A landscape with many peaks, sampled at points; each row gives a point and its height.
From any point a climber steps to the highest of the 2 points nearest to it. It stops when none of these is higher. Distance is the straight distance between rows; heights are no part of it.
(417): [ 17  40 -19  50 -36 -19  13  10 -26  -4  25 -20  47 -25  31  -2 -18  -4
  20 -32 -47   4  15 -25  -1  17  30  18  15  12 -10 -32  20   6 -30 -16
 -22  -4 -19 -16  14  -5  14]  height 361
(811): [-30   0 -23   6  28  -6  35  36   4   5  31   5   4   2  -5  13  27 -22
 -34   4 -41  41   9  -1  23  20 -14   4  -5  -2  16  48  -1  26  63  12
 -43  16  15  13 -18   3   8]  height 479
(607): [ 30 -15 -10 -23  33  15 -25 -28  -6   3  -4  27 -26 -33  -1  33  -9   2
  12 -40  -5  -3  -7  45   5  -7 -18  21 -52   7   9  -3  -5  15  17  42
 -10 -17   5 -33 -25  16   0]  height 574
(583): [ 35  12  -5 -13 -32 -38 -11 -42  -4 -12 -20   5   3   1   0 -24 -47   5
  38  -1   9  19   2  38 -19 -29  32   3   3  44  19 -32 -18  21 -49   1
  15  27  13 -17  37 -17 -36]  height 33
(1173): [-38  11  -7   1  15  19  48  35  -3  10  33 -21  29  32  -4  11   9   2
 -21  12  38  -2 -31   6  42  18 -19 -24 -10   0  31 -29  11 -20  -9  54
 -18   2  -2  -7 -15   2  22]  height 648
(1101): [ 23  17   2   0   5 -23  18 -34  15   5   2  65  -9  -7  18 -25  17 -40
  -1 -32 -46  10  25  18 -38 -13   7 -29 -23  22  26  34 -20   4 -35  11
 -19  27  -5  13  -9  -3  -4]  height 209
(98): [ -8  27  -9 -37  36   1 -22  -9   9 -22  -7 -26  12  43 -27 -30  51  16
   7  29  34  17 -18  -8  20  22 -20  37  -4   2   4 -27 -14   5  -8  18
 -36 -12 -13  -2  10  16 -58]  height 728
(32): [ -3 -21 -13  -3  -8  11  19 -17   2 -23 -21 -22  35  29 -37   0  21   8
 -29   6 -11  15   4  28  22  25 -13  38  27   7 -22   1  -3   6  13  -7
  -7 -14  22 -23  18 -28 -17]  height 452
(267): [ 30 -42   1  -1 -19 -12   2  -9  -5  11   8  15  16 -11  19 -17 -15 -20
 -17  -8   9 -29  33  75 -41  21  -2 -44   2 -25   3  25   4 -11  10  -9
 -28   9  -8 -14 -34  15  17]  height 343
(435): [-46  -1  16  44 -33   4  40  -8 -11  15   6   1  19  19  22  11 -51 -35
  -3  10   4  12   1 -13  -8  18 -19 -27  21 -13  15   8  15  26 -14  14
  10  40   2  24 -12  11  25]  height 381
(36): [  4  29  19 -19  -8  33   6  -7 -27  -1   4   5   8  36 -15 -11  20 -20
 -32 -22  53 -36  41  11  -8  40 -18 -37  17  16 -38  12  17 -40   6 -17
 -13   7   4 -26  11  -6 -21]  height 576
(854): [ 14  33   7  43 -38 -18   6  14  10   1  21  -7  35   6  17 -19 -25  -9
  15 -15  -2  11   0  -4  -3   0  21   0  21  -2  12  -5  21   3 -45 -27
 -10   3   7   6  -2 -22 -11]  height 390
(430): [ 16  34  14 -27  25 -17 -46  22  15 -23   3   0 -56  35 -21 -12  52  17
   8  34  32 -12  -2 -60  -1 -13 -10 -10 -24 -25  10   4 -30   0  24 -41
  -1   8 -14  36  20  10   6]  height 414
(157): [  3 -10 -30  -1   4   7   0   1  13 -14 -25 -27  -3  -3   3  30  18  56
   4  46 -30  20  -5 -13  31   7 -51  23  43  10  -2   9  23 -10  37   4
  14 -40  -2   9   7  -4  12]  height 557
(247): [-27  19  17  -2  -5  14  -3   1 -18   4   0 -25 -18  15  17  -1   1  -7
   2   0  31 -12  12 -51  12  37 -18 -24  16  -4  -4  -2   4  -9 -30 -13
  -5  19 -19  11  25  22  -5]  height 288
(847): [-61 -41  24  -3  28  19  -2  20 -29  27  -8 -30  15   1 -22  -3  16 -14
  -2   8  32   1 -27 -38  17  -1  16  29   3 -43 -26 -26  -6  32  47   6
  50  26  -8  15   8  23  24]  height 454
(172): [ 13  24  -8   1  14 -10 -12 -21   5 -11 -23  36 -18   0  18   1  29  -4
   3  33  13 -13 -24  -2  -5  10 -10 -40   7 -24  11 -13   7 -31 -35  -4
 -24 -48 -24  34 -24  21  35]  height 708
(572): [-13 -32  17  19 -26  33 -12  10  -6  16  -6 -11 -35   1  -1  10 -15  31
   1 -35  -7  10  -6 -36  -2 -31  -3  25  33   3   2  -8 -28   2 -18 -26
  62  29  34   0   3   1  12]  height 596
(472): [ 42 -12  12 -19 -41 -27  -6   4  -8   0   4 -31  12 -11  -7 -22 -68  26
  17  -2  32  -5   4  56 -14 -31  48  -1   8  27  11 -44  -1  -4 -26 -22
  19   6  14 -42  14 -22 -12]  height 15
(1058): [ -7  42   5  20 -24  13  23  -7 -19  -6   3  37  25   6   1   0 -38  -8
  -6 -15  48 -36 -11  35  10   8   2 -48   7  24 -15 -20  27 -44 -28  -8
  31 -13  -1 -26  -5 -29  19]  height 571
(1033): [ -6   5  -5  45   1 -15  -2  42  37   7   9 -28   5 -20  14  -8  15   5
 -23  17 -52  34  25 -15  -6 -11  10  17  33  -3   5  29  29  12  -5 -40
 -17   7   0  19   3 -13 -10]  height 368
(742): [ 50 -35 -16  -6 -28 -40   4  22 -15   2  12 -10 -30 -17  -3  -5   3  34
  32   3   5   8  27 -10 -16  -7  14  11 -17  15  -4   2 -39 -12  26 -27
   2   9   2  16  23   3  13]  height 540
(637): [-45   6  30  -1  21  34 -12 -35 -14  12 -20   9 -24  11   5 -13  21 -16
 -23 -23  51 -63  21   0 -19  24 -19 -29  10  -1 -45  13  11 -24 -17 -20
   2  11 -13 -17  12  14 -11]  height 641
(571): [-17  -4 -12 -15  35 -37 -34   6  -3  -2 -15  10 -42  -4   5 -21  34  17
   5  43  15 -12  16 -56  -6  -8  -9  -2  -8  -9 -16  26  -4  -3  62 -33
   4  12 -30  47  21  18  13]  height 374
(131): [ 44 -10  -6 -16  11  -4 -37  27  21  31   0 -40   9 -28  28   0 -17  27
   5  24  -9  -9   7  18  -4 -37  45   0 -10 -15   1 -12   7  -4   1 -13
  -6 -35   6 -18 -24  19 -10]  height 161
(244): [-20 -30   3 -14  42   0   7  30 -30  11   3 -33  25  13  -7  -4  14  -6
   0  25  11   6 -31 -32  26 -13  21  21 -20 -43  -5 -20 -17  23  52  16
  -1 -11   0  19 -10  30  23]  height 411
(26): [ 41 -31  10   0 -19  19  -1  21  24  41  18 -42  -6 -37  56   1 -43  18
  -6  32 -14  -7  16  39 -24   4  11 -30  19   0  36 -27  27 -34  -5  -5
 -13  35  -6 -15 -30  32   4]  height 195
(474): [ 31 -19   9  -7  -6   1 -19  -5  12   9  10   7  16 -13  13 -15 -11  -9
 -24 -32 -21 -14  21  56 -21  -5  23 -12  -3 -10   8   8 -12  -5 -26 -14
  -4   7   3 -37 -17  -4 -23]  height 378
(284): [-39  -3 -11  -1   5  13  74  25 -37   4  11   6  16  49 -20  16  11  -9
   3  10  36   4 -31  -5  36  22 -38 -13 -10  -8  17 -28 -20 -10  16  39
  13   8   7  26   0   0  43]  height 589
(733): [-47 -18  32  -1  11  45 -11 -19   4  22 -21  14 -35 -19  18  10 -41  -1
   0 -17  -3 -24 -36 -16  -2 -33  -5  15  -3 -19 -11  -4  -2  18 -22  15
  61   7  11 -18 -11  22   2]  height 542
(853): [ 18  30 -20  17 -14  20   8  20   4 -16  25   4  -9  29 -15   4   9  15
 -10  -1   0  17  27  -7  10  24 -15 -32  17  25  12   2  -8 -27 -25 -21
 -10  -4  16  28 -20 -21  16]  height 500
(743): [ 14 -28  -5  27 -30  -3   9 -10 -14   9   9   7 -17  18   3  13 -10  19
  15  -1 -29  -3  -3 -19  -8  20 -31   1  20 -36  15   4 -13   3  -8  16
 -22 -16  -7  27 -11  27  29]  height 271
(1035): [-24 -11 -16   7  12 -26  38   1  -8  -1  33   9   5  22  -9  -4   8 -32
  -9  12 -10  24  27 -24   2  45 -13  -5 -14  -9   3  32 -17  21  34  13
 -34  33 -13  24   6  17  -3]  height 537
(106): [-11   5  16  42  -7 -12   8  17  23  13 -13   0  -5 -30  37 -22  -8 -17
 -29   5 -17   9  33  29 -36 -22 -11 -21  39  -8  -3  30  34  -5  -8 -48
   8  23   2  19  -6 -18   8]  height 402
(579): [-36 -14   0   6  -5 -13  46   9 -31 -12  12  29   8  20 -19  31   8 -16
  23  -9   7  -9 -33  -8  19   6 -10   5 -17 -11 -17  -7  -6  -5  28  38
  25 -27  -7  21   3 -18  40]  height 525
(33): [ 19  27  -5  30  -6  14 -13  28   2  -6  31 -14  13  43   5 -21  28  -7
 -37 -17 -23  28  37  -3  -3  27  14 -38  25   2  18  23  -7   3 -24 -39
 -32  31  17  44 -10 -15 -24]  height 545
(444): [-34  11 -11  14  -6   2  14  10  23  -2  -4  10  -3  -7   1 -19 -11 -23
 -32  32  33   4  13  38   5  -8 -12 -32  29  12  -2  27  31 -20  12 -17
  21   9   1  19 -18 -33  13]  height 450
(857): [ 16  61 -12  10  -4 -37  21  32 -10 -14  38  19  14   6  -9  -5  31 -12
  37   3  31 -20 -31 -39  26 -24  23  -2 -49   4 -12 -19  -3  -9  12  12
 -13 -24 -24  16   9 -24  22]  height 348
(918): [ 27 -22  -6 -17  -6  45   1  20  -7  13  29 -37  33 -15 -16  21  -8  23
  -4 -27 -27  22  -6  31  24  -7  13  30 -13   1  19 -24 -29  12   4  18
 -31 -29  15 -29 -30  31 -17]  height 528
(335): [ 37 -17   6 -19 -24  12   0   2  10  18  24 -34  11  20  22  -3 -35   2
  11   7  -3   4  13  12 -16  23  19 -20  10  -1  32 -27  -8  -5 -24  14
 -28  38 -12 -14 -16  41 -11]  height 210
(837): [ 12  10   2  -6  17 -29 -25 -42  25   8 -16  26 -29 -41  18  -9   0 -29
   4 -35 -28  15  18  28 -27 -33  17  14 -37  32  12   9  -5  17 -24  23
   0  37   3 -28  27 -23 -48]  height 121
(564): [ 50 -33  -3 -18  10  38 -27   0  12  22  21 -12  35 -19  -1  29 -22  -6
  -8 -39 -47   4   4  60  -2 -18   6  13 -27   1  43 -19 -14  29 -15  38
 -17  17   9 -38 -55  35 -28]  height 475
(84): [  9 -33  14  -2   5   9  -2  -9 -24  -2 -13 -27  31 -34   9  29  -2  36
  14  -9 -45 -15  -7 -45   3   4   1  28  14 -26 -39 -10  33  -2  14  10
  -8 -59  -8 -35  10  37  19]  height 345
(138): [-21   2  24   0   4  36  -6 -15  -3   9  -9   2 -10  -9  -4   6 -27 -21
  13 -44  -5   2 -39  -6  -3 -19  17  13 -19  -3  11 -15 -24  37 -40  27
  14   9   6 -26 -25  22 -29]  height 493
(518): [-21 -36  -3 -28  35  23  -5  -3   8   7 -20  25 -46 -25  -2   8   6   9
  -5  12   3  -9  -4  10   0 -27 -18   9 -10 -10 -30  25  -5  -1  40   9
  61  -9  19  -2 -19  -9  34]  height 398
(563): [ 20  -1   5 -35 -24  32   2 -43  -5  -2 -13 -17   0  30  10   5 -39  25
  24   2 -23  30   4   4   2  16 -22   0  29  37  29 -27 -24 -15 -54  17
  18  23  21 -19   5  16 -18]  height 246
(1087): [-63 -25   6   1  17  39   3   5  -5   7 -19  -1   9   1  -3   4   3  -8
 -15  -6   6   0 -50 -22  21  -8  -6  26  13 -46 -25 -18  10  16   6  12
  57  -4   5   1 -11   1  11]  height 496
(154): [ 38   5 -14 -39  30 -49 -43 -12   8 -13 -29  18 -10 -39  -9 -21  47   8
  -3  29  13 -33   4  10 -13 -15  24   1 -35 -13 -24  17  14 -19  32 -10
 -20 -62 -20  -8   4   1   8]  height 360
(861): [ 34   2   1  -2 -11   3 -24   3  29  19  22   8  26 -25  -3   7 -14 -21
  -5 -41 -34  -1  -6  41 -12 -35  40  -1 -25  -7  37   1 -14  39 -29  20
 -19  15   7 -37 -26 -10 -39]  height 422
(1045): [-23  26   7  23  27  28  -4  10  -9  -7 -16 -23  46 -20   8  31   9   8
  -7 -14 -32  -6 -27 -35  32  -3   1  12  -5 -16 -15 -20  38  -9   2  24
  -5 -55 -20 -18   2  19  10]  height 376
(393): [  3  36  14  26 -22 -10   4  13  -6 -11 -12  22  25   2  14   7  -7   4
   1  17  35 -24  -4  11   7  21  -7 -34  16 -11 -10  -9  31 -36 -28  -1
 -10 -31 -15  12 -22 -16  27]  height 633
(534): [-41 -31   4  24 -28 -19  39 -10 -21   1   2 -12  23  14  -2  -4 -34 -36
  12  10  32   9 -18  15  -3  20   0   6   7 -30   4   1 -20  45  11  11
   9  45 -17  34   7  -9  21]  height 354
(723): [  2   2 -26   2  12   0  12  27  16 -11  21   8  17 -52 -22  38   0 -21
  13 -28 -19  24  -1  13  32 -27  15  26 -44  34 -24   0   7  30  56  22
  -8  -7   5 -21   5 -23   5]  height 356
(1009): [-52   7  -6  14  20 -56 -23 -19 -15 -12 -19  15  23  -5 -16 -22  34 -37
   2  26  26 -25  -7 -19  -7  28   3  10   0 -18 -26  19  21  25  31  -2
 -23  -4 -39  33  38  -5 -13]  height 277
(536): [-26  22  17 -38  21  51  -6  18   2  -8  -4   5 -15  10 -19   2  25  21
 -16  -1  33 -11  -8 -14  41 -12 -10  12 -26  17 -18 -24  -1 -36  -3  13
  33 -16   5 -24  -8  -8 -12]  height 342
(416): [  8  22 -11  42 -17  -5  33  -4  31 -10  14  -5  -2  -5   8   8  12   8
   0 -16 -63  44  30 -31  -4   8 -10  16  23  37   3  25  20   8 -26 -11
  -8  14  -1   1  24 -16 -18]  height 337
(50): [ 39  27   2  11 -34 -33  -7 -32  20 -19 -13  18  11   8  -9 -29  -5 -10
   7 -17 -11   7  21  18 -16  -2  25 -19  -7  46 -13  -4  -4  -1 -42 -11
  11   4  19 -18  33 -48 -39]  height 54
(752): [ 10  38  13   5  20   9  -2 -43  19  14 -12  43   2 -32  34 -15  -4 -42
 -12 -41 -37  -2  12  25 -45 -29  24 -40 -31  19  24  20  14  -2 -48  26
  -6  30 -15 -19  -6   9 -38]  height 166
(779): [-15  14  -8 -11  17   1 -15  21   4 -25  16 -43  23  36 -19 -17  38  11
  -9  13   0  28 -19  -8  32  13  11  28  -5  -4  26  -8 -27  29   6  -2
 -35  -8  -1  23   2   6 -33]  height 661
(1067): [-13 -15 -23 -23  18   3  16  28  -7  -9  15  15  13  28 -34   8  28 -17
 -31   8  27   8 -26  45  42   7   1  11 -13 -13  13   5  -9  10  35  10
  -2 -26  21  -7 -36  -5   3]  height 638
(1003): [ 26 -28   6  -5 -39  17   4 -23 -16 -16 -27 -27  47  48 -24   1 -11  24
  -7   0  10   5  20  19  -1  56 -23   2  34   0 -15 -14   5 -12 -25  -8
  -6   2  36 -26  15   3 -22]  height 490
(1227): [ -4   5  -4  -6  41 -61 -43 -20  13 -20 -24  19   1  -5 -11 -11  55  -9
  -5  37  -3 -24 -20 -14  -1  12   4   3 -20 -33 -13  17  29  14  43 -13
 -21 -45 -30  33  26 -11  -4]  height 309
(902): [-11  47  25 -11   9  24 -16  25 -12  -6  10   4 -10  21 -19  -2  23  17
   5   4  54 -39  -9 -54  19   0   9 -18 -22  10 -32 -18  10 -45   4 -16
  24 -14   4  -3  16  -4  14]  height 315
(42): [-33 -13   4 -34  29  23   0 -26  -8 -14 -27  25 -19  21 -25  -5  32  15
 -10  -1  26 -20  -3 -14  23  21 -36  35  10  20 -40   0 -14 -18   6   8
  32 -10 -11  -4  26 -28 -19]  height 377
(578): [ 27  -5   4 -38  27 -44 -24  -4  -2 -14 -13  10 -33 -20 -13 -45  49  -4
  -2  22  24 -20  31  29 -20   7  10  13 -18  15 -25  24  -3 -29  28 -35
 -33  -6 -13   4  22  -6  -3]  height 420
(299): [ -7 -11 -26 -15   0   0   2  21  14   0 -11 -21 -10 -18  -3  15   6  43
  26  39  11  21  -6 -10  26 -24 -29  18  20  38 -11 -13  11 -22  32  -4
  51 -14   2  17  16 -29  19]  height 510
(1217): [-10  12   1 -26  15   0  13   5 -32   3  34  13 -31  39   1 -13  26 -21
 -11   7  27  -1  25 -36 -10  49 -20 -20 -25  -5  19  11 -24 -13  20   5
 -45  35 -16  27   4  38  17]  height 485
(200): [ 28 -26   6  -6  -1   9 -13  14  23  30 -11 -15 -13 -30  30  -9 -11  14
 -20  25   9   0  18  49 -13 -36  -3  -7  26 -18  28 -18  12 -22   1 -26
  12  -2   5 -10 -43  15  16]  height 180
(981): [ 27  16 -13  -6   7 -28   6  -9  20  -6  -1  16   6   3  -7  -4  -4 -11
  21  20   5  26 -17  23   8 -10  11  -5 -19  15  19   7 -14  19  -4  23
 -29  -4   0  18 -18 -22   7]  height 480
(361): [-40  -2 -17  11   3  42  29  41  15  32  14 -62  21   0   1  24  -6   9
 -25  28 -23  40 -36 -15  30 -10  -2  28  21 -28   5  -1  15   3  33  -4
  22   4  24   1 -20   7   8]  height 662
(289): [-31 -14 -14  16   3  20  16  32   7  21  21 -21  15  14 -11  14  -1  -6
 -35   3   3  14 -37  25  27   0  -4   0  18 -40  32   6   4   9  20   8
   4   1  34  -2 -42   7   8]  height 729
(961): [ 15 -49 -15 -10 -28  -5  -6 -51 -23   5 -28   6 -40 -15   5   9 -21  43
  30  -6 -31 -12  27 -11 -12   2 -46  23  26   8  -9   5 -15 -21  -7   4
  25   3  -2   2  32  12  20]  height 663
(446): [ -9  55  -8   2  17 -29   9  20  32 -28  22  25  -9 -22 -23   3  17 -29
  20   6  15  -4 -35   4  19 -40  30   7 -56  29   1  13  -7  15  25   9
   3 -10 -11  16  17 -47 -10]  height 401
(77): [-30  16  22   7  15  35  19 -23 -20   5   6  20 -11  19  -5   5   2 -38
  -6 -34   1 -17 -15 -34   4  21  -2  -5 -23 -24   3  11 -14  26 -22  33
 -18  12  -6 -18 -18   8 -26]  height 446
(93): [-20  26  -3   8   3 -18  20  31  24 -13  12  31  -2 -36 -25  41  11 -32
  40 -16 -17  27 -47 -18   5 -29  27  25 -40  15 -19  -3 -13  32  37  15
  28 -12  -8  15  13 -40  16]  height 346
(1048): [ 21  20   1 -22  11   1 -26  -9  15   8   4   8 -31 -13  32  -7   2  -6
   0  24  21 -15 -14   3 -29 -12  11 -36 -15  -9  31 -12   5 -35 -37   3
 -16 -19 -26  -6 -25  40   7]  height 801
(983): [ 64 -42  -5 -15  -2 -50 -13  10 -16  12  10   2 -31  -8  -5 -21  23  -1
   1  -2  32 -16  42  22 -47  -7  14 -11 -16  13  -4  24 -24 -16  34 -37
 -33  18   3  25  15  -3  22]  height 483
(1208): [ -5  21 -34   7  20   4  12  31  26  -4  36  -4   3 -32  -8  25  17  -5
 -22  -2 -34  24  15  15  16   0  11   7 -30  31   5  28  16  -7  53   5
 -36 -18   4 -10 -18 -21  -5]  height 415
(364): [  5 -23  20  15 -44  18   1   6 -20  20 -18 -41 -11   8   3  10 -51  33
  28  11 -20  -5 -12 -24 -13 -25 -11  10  34 -25  13 -32 -14  -1 -15 -27
  37   9  31   4  -5  16  17]  height 573
(979): [ 29   4   5 -35 -21  24  -6 -32 -12  -2   8 -14   8  45  12 -20 -27   1
   6 -11  24   5  17  14 -24  34  11 -32   0  27  14 -26 -25  -7 -48  13
   7  59  16 -28  -5  30 -31]  height 227
(484): [-37  17  10  37   6 -46  -4   2  12 -14  -2  27   9   9   1 -20  11 -59
  -4 -12  13 -11 -28 -10   1   0  35  -6 -11 -30 -11  25   8  36   4  -7
 -13   3 -32  22  12 -39 -29]  height 291
(903): [  5  22  25 -20  14 -10 -31  26 -20  -2  29  13 -51  43 -13  -4  36 -15
  -8  10  47 -24   5 -39 -23  23  -7 -23 -21 -26   5  19 -33  -8  15 -34
 -31  15   0  59  -2  26  19]  height 447
(3): [ 18  -7 -24   3  -7  33  29  36 -22   0  31 -12  10   2  -6  40 -17  36
  12 -29 -49  15 -16 -12  26 -13  19  19 -12   0  18 -29 -22   5  11  18
 -11 -28  25 -12 -23  21  28]  height 582
(547): [-20   4  -1  -1 -15  42  17 -45   9  -8 -35   4   7   1  14  24 -42   7
  -1  -6 -49  15  19   1  -2   8 -29  14  23   3  14 -13  20   8 -38  27
  13  11  23 -41   1  12 -22]  height 273
(219): [ 17   3   8 -28  23  11 -15 -27  13  12   8  17 -26 -30  27  -1 -19  -9
   4  -7 -17 -21   1   9 -24   2   4  -3 -29  20  11  -8  11 -15 -12  37
 -16  -1 -29 -39 -18  32   0]  height 691
(493): [ 20  10  -7  12  -4 -20 -16  22   5  19 -11 -22   7 -26  22  15 -33  26
  29  12   3 -14 -20 -33  -3 -29  35 -13  -5 -20 -12 -23  23 -17  -8   1
   4 -34  -1  -9  -7  27  22]  height 146
(192): [-25 -13  -1   5 -21  39  13  26   5  21   0 -47  -8 -14  14  18 -51  28
   9  22 -24  17 -15 -24  16 -14 -15  17  34 -11  25 -31   1   4  -4   6
   0  -1  15 -12 -25  24  15]  height 610
(515): [  9 -34 -13 -22 -22  11   1 -28  -4 -15 -39  -5  -3 -26  13  26 -30  53
  25  20 -42   4  25   9  -3   9 -60  26  39  15   0 -12  20 -14  15  15
   4 -25   6 -23   7   8  10]  height 619
(248): [-38  -9 -10  -7  15   3  -1 -21   1 -27 -31  -9   6  24 -24  -2  29  18
 -32  16  -1   9  15  -2  31  37 -36  29  43  12 -38  25  10  -5  45  -3
   9 -10  -9  -8  37 -34 -33]  height 413
(716): [ 52 -41   0  -4 -42 -16  -5 -25 -21   2   4 -13 -12   1  10  -9 -26  41
  20  -8 -14   9  51  -6 -34   3 -13  19  17  25   8  -3 -27 -16  -1 -18
  17  41  15   5  44   5   4]  height 597
(1054): [ -3  -4  13  29  12 -10  -6   5  13 -11   0  44 -22 -23   5  21   5 -22
  10 -42 -38 -13 -14 -29 -17 -45  24   6 -21 -13 -22  43  -4  20  -5 -10
  25 -21   6   6  -1 -21  25]  height 412
(457): [-32  15   1  26 -15   0  19  -1   4   7  -9   1   9  24  13 -21 -25 -31
 -15  40  35  16  21  23  -4  35 -24 -39  45  -3   7  15  10   8  -1 -18
  -1  52  10  41  -4 -17   5]  height 410
(197): [ 17  -4  21   3  27 -26 -37 -11  17  -2 -15  36 -15 -46  -1  -9  39 -30
 -14 -34 -19 -14 -12  15 -20 -54  32   8 -34 -14  -1  51   9  16   2  -3
  13 -13 -10  -7 -13 -20  10]  height 357
(618): [ 14  24  -7  19 -28 -26   5  -6  19  -4  -1  17   5   1  16   9 -48  -3
  20   8 -15  17 -27   7 -14  -8  11 -26   5  11  44 -11 -16  17 -58  14
   3   7   2  25  -8 -13  -1]  height 426
(764): [-27 -20  19  -2  14   7 -15   3 -17  12   0 -32  -2  -8  16   5  -4  10
  -2   2  39 -30  10 -37  -2  16  -7  11   6 -19 -45  -6  21 -14  21  -8
  11   9 -16  -9  27  31  19]  height 306
(713): [-11  41  15  14 -14   4 -18  -2 -20 -11   2   6 -30  17  -8 -16  14   7
  15 -20  35 -33  11 -45  -3  15   9 -17  12  24 -35  -2   6 -18 -30 -23
  18   5   4   9  35 -21 -22]  height 290
(957): [-26  13  -1  17  -6   7  15 -41  12 -15 -35   2   3 -15   9  -4 -10  -6
  10  -6 -60  26  19 -45 -14   6 -17   9  32  19  -2  14  10  28 -42  12
   4  21  -4  -3  32   8 -44]  height 305
(217): [ 10  22   4  -7  13   0   2 -25  38  -4 -16  10 -11 -10  10 -34  21 -14
 -25 -11 -31  29  38  40 -22 -21  24   2   7  50  -4  14   8  -8 -31 -16
   7  43  20 -18  17 -37 -55]  height 82
(407): [ 56 -42  -6 -14   6 -14 -31 -20 -14  -4 -17 -10  23 -10  -3  14   4  33
  26   3 -15 -13 -15   3   0   3  -1  23  -7 -39 -10 -21  -5 -13   9  18
 -15 -62 -22 -11  11  31  13]  height 317
(612): [ 15  -7 -10 -23  18   6  13  -1   7  -7  10   5  32  28 -30  12  14  -7
  -4  15   2  45 -20  49  24  12  -8   8 -31  13  34  -4 -31  37   8  37
 -43 -21  15  11 -39 -18 -17]  height 548
(57): [  1  18  -6 -29  48 -22 -43 -10  30   6 -14  25  -6 -32  -8 -23  36 -30
 -26  16  13  -8 -18  42  -5 -35  20   7 -46   5  -5  24  12   8  22  -1
 -15 -28 -18 -18 -12 -15 -24]  height 299
(245): [  5 -14   1  12 -35  41  16  19 -14 -10  17  10  -6  12 -20  24 -11  29
  -9 -42 -22   6 -14 -22   8 -17  -1  16   9  -6   5  -7 -31   6 -17 -12
  28 -12  26  -5 -25  -7   8]  height 643
(34): [ -9  26  -3  19  -5 -10   6  15   5 -16  21 -10  -2  49 -11  -6  17 -17
 -12  -7 -18  35   8 -19   0  13  13 -10  -4 -16  25  18 -27  42 -11  -9
 -38  20 -11  31  -2   8 -29]  height 600
(984): [ 20 -13   1  -4 -28  -4 -20  23  20  26  -3 -50   6 -19  21  -3 -65  45
  18  27  27  -8  -2  24 -29 -25  24   9  24  28  30 -63  14 -14 -17 -14
  19   3   2 -36   1   3 -11]  height 4
(815): [-29  61  -9   7 -10  -5  18  17  10 -11  -6  18  -8  -1   5 -18 -25 -11
  -5  12  71  -9  10  17  11  -2  -2 -38  16  62 -15  -7  25 -35 -12 -24
  29  17   7  -3   8 -45   7]  height 507
(1032): [ -9 -26   2   2  49 -18 -27  11  -9  10  -4  -9 -14 -23   2  -3  15   1
  -3  16  16 -39  16 -51   3 -20  14   1 -15 -29 -54  27  33  -4  54 -24
  19  -7 -14   1  31  26  28]  height 333
(919): [ 19 -15  14  24  -8   0   4 -29 -10   4  -8  47 -27   2  21  -5   1  -3
  -6 -13 -52   3  27   4 -28   4 -19 -27  16 -10  25  25   7 -14 -26  -9
 -15   2   6  26 -12  12  15]  height 247
(1080): [-15  -9  -6  26 -17 -59  20   8  -2  -1   6  18  32   4   0 -19  -5 -43
   2  13  45   3 -11  28  -8   3  30 -22   4 -35   1  17   2  30  10 -11
 -10  26 -15  33  -1 -37  -9]  height 321
(210): [-12 -39 -18 -52  24   6   3  20  -7   5  -4 -11 -41 -14 -19  -9  -2  32
   5  37  26   4   3  17  24  -9 -38  39  -6  34 -23  -5 -10 -20  54  -2
  56  11  17   3   8 -17  17]  height 459
(359): [-13  25  10  20  -5  21  20  -8 -17  -2  18  11   0  -2   7  23  -6  -6
   5 -35 -14 -23 -17 -49  14  17  -6  -6 -15 -13   4 -13  22 -10 -23  33
 -25 -27 -21 -34   2  36   8]  height 408
(712): [-24  -9  -3  16 -25 -19  18 -34 -17 -23   3  52   9 -12 -24  18   1  -6
  23 -38 -18 -27 -19  -4  -8  -4   0  14  -8   1 -26  23  -8  16  -2   8
  20 -19  -2   3  25 -15  25]  height 466
(548): [ 18 -66   9   6 -23 -18 -10 -27 -27  -8 -33  -8  14  28 -18  10  13  24
  17   2  -2  -6 -11   4 -18   6 -25  28  34 -58  -7  -2 -19  26   3   1
 -15 -38 -13  16  12  19  22]  height 289
(339): [ 26   6   9  -6 -23  20 -14 -17 -11 -21 -17 -23  11  47 -17 -26  15  14
 -17  -7  40  -6  32  10   7  48 -28 -20  37  38 -28  13   6 -20  -9 -40
   8   2  30   5  26 -26 -20]  height 524

For each start below, name the point where the climber stops.
(713): (637)
(472): (733)
(548): (733)

Call two points neighbours if one is among the 2 nearest of the other. Go from one point of each pair to the other, from neighbour to neighbour, staying as high as possible. Name the lowest point that can't be avoided.
(1048) and (961): (57)
(289) and (245): (364)
(1035) and (446): (93)
